The views of a scene show one set of named points, each view turned or mirrored, shifted and resized as a whole, with a little noise and some points left out.
(in the rows, 128 means zero)

Scene 1
View 1
gedi: 141; 169; 89; 102; 155; 162; 122; 125; 154; 113; 136; 125; 119; 154; 103; 129; 133; 176; 133; 113; 109
bareb: 178; 161; 120; 116; 105; 135; 153; 144; 106; 166; 135; 127; 142; 149; 105; 150; 82; 126; 146; 179; 115
Vovam: 168; 139; 114; 113; 115; 143; 160; 123; 116; 139; 114; 110; 133; 128; 85; 167; 88; 147; 138; 139; 121
Pufu: 186; 154; 106; 112; 90; 147; 143; 124; 113; 156; 136; 104; 143; 158; 98; 144; 88; 141; 141; 168; 101
Nikat: 157; 141; 129; 125; 130; 151; 163; 126; 125; 146; 115; 109; 145; 125; 88; 169; 91; 164; 135; 150; 118
puzad: 161; 182; 103; 67; 145; 127; 138; 154; 128; 136; 147; 166; 104; 169; 130; 124; 125; 136; 139; 145; 140
tegi: 145; 156; 149; 113; 155; 138; 174; 150; 127; 161; 125; 143; 140; 132; 111; 163; 95; 161; 139; 172; 137
Pinad: 143; 161; 105; 88; 159; 155; 141; 125; 154; 120; 133; 129; 118; 152; 107; 137; 132; 184; 129; 120; 125
zar: 148; 157; 98; 111; 151; 128; 142; 149; 115; 116; 108; 151; 109; 117; 91; 157; 104; 116; 142; 109; 135
konuz: 145; 168; 137; 117; 153; 146; 159; 151; 133; 159; 137; 141; 141; 146; 115; 148; 103; 160; 140; 173; 124
kob: 150; 149; 130; 106; 150; 137; 167; 141; 125; 140; 118; 138; 127; 126; 101; 163; 99; 154; 137; 142; 137
Dun: 151; 154; 121; 117; 139; 152; 153; 130; 132; 141; 124; 120; 137; 136; 97; 156; 104; 165; 136; 146; 117
giz: 139; 161; 85; 139; 151; 143; 124; 144; 121; 107; 107; 136; 118; 110; 78; 153; 104; 115; 144; 96; 114
tav: 143; 161; 113; 128; 149; 150; 142; 140; 131; 134; 121; 129; 134; 129; 94; 153; 104; 150; 139; 134; 114
goz: 172; 150; 94; 94; 119; 127; 146; 137; 109; 124; 117; 135; 110; 133; 94; 152; 100; 118; 141; 120; 132
View 2
bareb: 127; 110; 126; 142; 134; 150; 135; 144; 116; 146; 110; 137; 121; 142; 149; 139; 143; 135; 115; 150; 115
zar: 122; 134; 112; 132; 132; 114; 118; 154; 135; 132; 117; 151; 121; 111; 129; 156; 142; 130; 132; 145; 127
Pufu: 122; 114; 123; 151; 129; 149; 138; 141; 110; 148; 123; 129; 136; 137; 153; 138; 153; 121; 115; 147; 124
Dun: 114; 132; 115; 124; 137; 141; 122; 150; 130; 143; 116; 140; 133; 134; 141; 140; 156; 124; 118; 132; 116
kob: 117; 128; 118; 124; 141; 133; 114; 156; 134; 141; 109; 147; 124; 133; 134; 140; 146; 131; 124; 130; 116
gedi: 112; 157; 95; 113; 129; 125; 120; 135; 120; 143; 128; 135; 138; 117; 145; 143; 168; 117; 126; 134; 120
tav: 114; 133; 112; 123; 135; 136; 127; 149; 136; 136; 116; 144; 130; 124; 138; 148; 155; 124; 118; 139; 115
Pinad: 112; 155; 99; 110; 134; 125; 111; 140; 121; 147; 122; 138; 134; 125; 142; 136; 163; 123; 130; 126; 119
Nikat: 111; 121; 124; 131; 139; 147; 124; 158; 137; 141; 115; 142; 137; 138; 138; 139; 155; 121; 115; 128; 118
giz: 114; 136; 108; 133; 128; 117; 132; 153; 143; 123; 124; 149; 131; 103; 132; 165; 152; 119; 124; 152; 127
konuz: 118; 131; 113; 112; 140; 146; 125; 145; 130; 144; 106; 143; 120; 137; 144; 139; 152; 135; 115; 140; 103
tegi: 120; 124; 120; 115; 145; 146; 117; 153; 135; 145; 100; 147; 118; 144; 138; 136; 145; 140; 118; 131; 105
goz: 125; 126; 116; 146; 131; 118; 119; 151; 120; 141; 122; 143; 125; 119; 136; 146; 142; 128; 133; 144; 133
View 3
Vovam: 147; 142; 145; 144; 86; 115; 118; 131; 111; 137; 116; 149; 113; 113; 117; 161; 142; 129; 105; 130; 115
Dun: 136; 117; 137; 149; 96; 119; 120; 135; 119; 142; 116; 144; 110; 120; 121; 159; 139; 132; 109; 135; 100
Pufu: 141; 144; 131; 130; 104; 119; 109; 147; 101; 127; 118; 163; 110; 105; 112; 149; 156; 130; 129; 121; 108
Nikat: 150; 129; 147; 152; 94; 114; 120; 134; 120; 143; 123; 150; 105; 113; 119; 165; 134; 130; 107; 130; 102
kob: 137; 120; 144; 137; 84; 121; 129; 133; 121; 140; 109; 138; 102; 125; 125; 170; 136; 135; 95; 141; 101
Pinad: 112; 100; 125; 168; 87; 122; 120; 130; 121; 137; 97; 130; 125; 130; 129; 152; 144; 127; 110; 140; 111
puzad: 101; 106; 113; 110; 90; 136; 130; 146; 109; 123; 83; 133; 108; 138; 128; 151; 160; 141; 110; 147; 104
goz: 131; 144; 137; 121; 77; 128; 124; 130; 101; 136; 102; 139; 125; 126; 119; 155; 153; 135; 98; 147; 124
tav: 135; 117; 137; 145; 97; 126; 123; 133; 115; 153; 123; 143; 119; 129; 121; 158; 140; 137; 106; 148; 104
View 4
Dun: 139; 145; 104; 129; 119; 116; 142; 138; 121; 127; 115; 105; 121; 125; 139; 148; 123; 127; 131; 146; 142
zar: 136; 124; 118; 111; 115; 113; 118; 135; 126; 127; 104; 118; 109; 141; 146; 136; 124; 137; 118; 150; 133
Nikat: 142; 148; 95; 126; 120; 119; 144; 141; 119; 132; 107; 101; 124; 118; 136; 151; 123; 134; 127; 151; 147
konuz: 133; 150; 107; 141; 122; 112; 147; 141; 123; 128; 113; 125; 129; 131; 143; 149; 119; 123; 135; 144; 141
goz: 128; 130; 106; 102; 110; 127; 127; 135; 124; 124; 112; 111; 113; 136; 150; 141; 124; 133; 116; 152; 126
Pinad: 142; 142; 124; 132; 115; 110; 132; 133; 120; 108; 132; 98; 109; 132; 146; 149; 126; 117; 137; 133; 134
puzad: 118; 140; 121; 123; 111; 122; 134; 135; 124; 108; 128; 132; 120; 146; 163; 145; 120; 112; 130; 136; 118
Vovam: 138; 142; 95; 112; 115; 126; 139; 139; 120; 130; 109; 99; 120; 121; 140; 148; 124; 134; 121; 153; 140
giz: 139; 120; 121; 114; 118; 107; 124; 129; 130; 138; 107; 106; 102; 142; 132; 124; 125; 136; 121; 155; 137
tav: 139; 138; 111; 129; 120; 110; 138; 136; 125; 132; 112; 108; 116; 132; 136; 139; 123; 129; 130; 149; 141
Pufu: 120; 149; 88; 112; 113; 138; 161; 136; 124; 136; 122; 100; 127; 121; 141; 142; 122; 121; 126; 155; 128
bareb: 118; 149; 89; 118; 116; 133; 156; 141; 125; 138; 110; 123; 135; 127; 145; 144; 118; 125; 125; 156; 130
tegi: 137; 152; 101; 138; 123; 114; 141; 147; 118; 125; 104; 131; 134; 126; 148; 158; 118; 130; 130; 145; 146
gedi: 139; 136; 127; 131; 114; 110; 137; 128; 124; 115; 136; 92; 104; 136; 140; 138; 126; 114; 138; 136; 131
kob: 139; 142; 104; 122; 118; 117; 130; 143; 119; 124; 104; 120; 123; 128; 147; 153; 121; 135; 123; 147; 142

In a view up to two points have been moved. Name them for each view, in the order of its rows, or write none.
view 1 => konuz
view 2 => Pufu
view 3 => Pinad
view 4 => kob
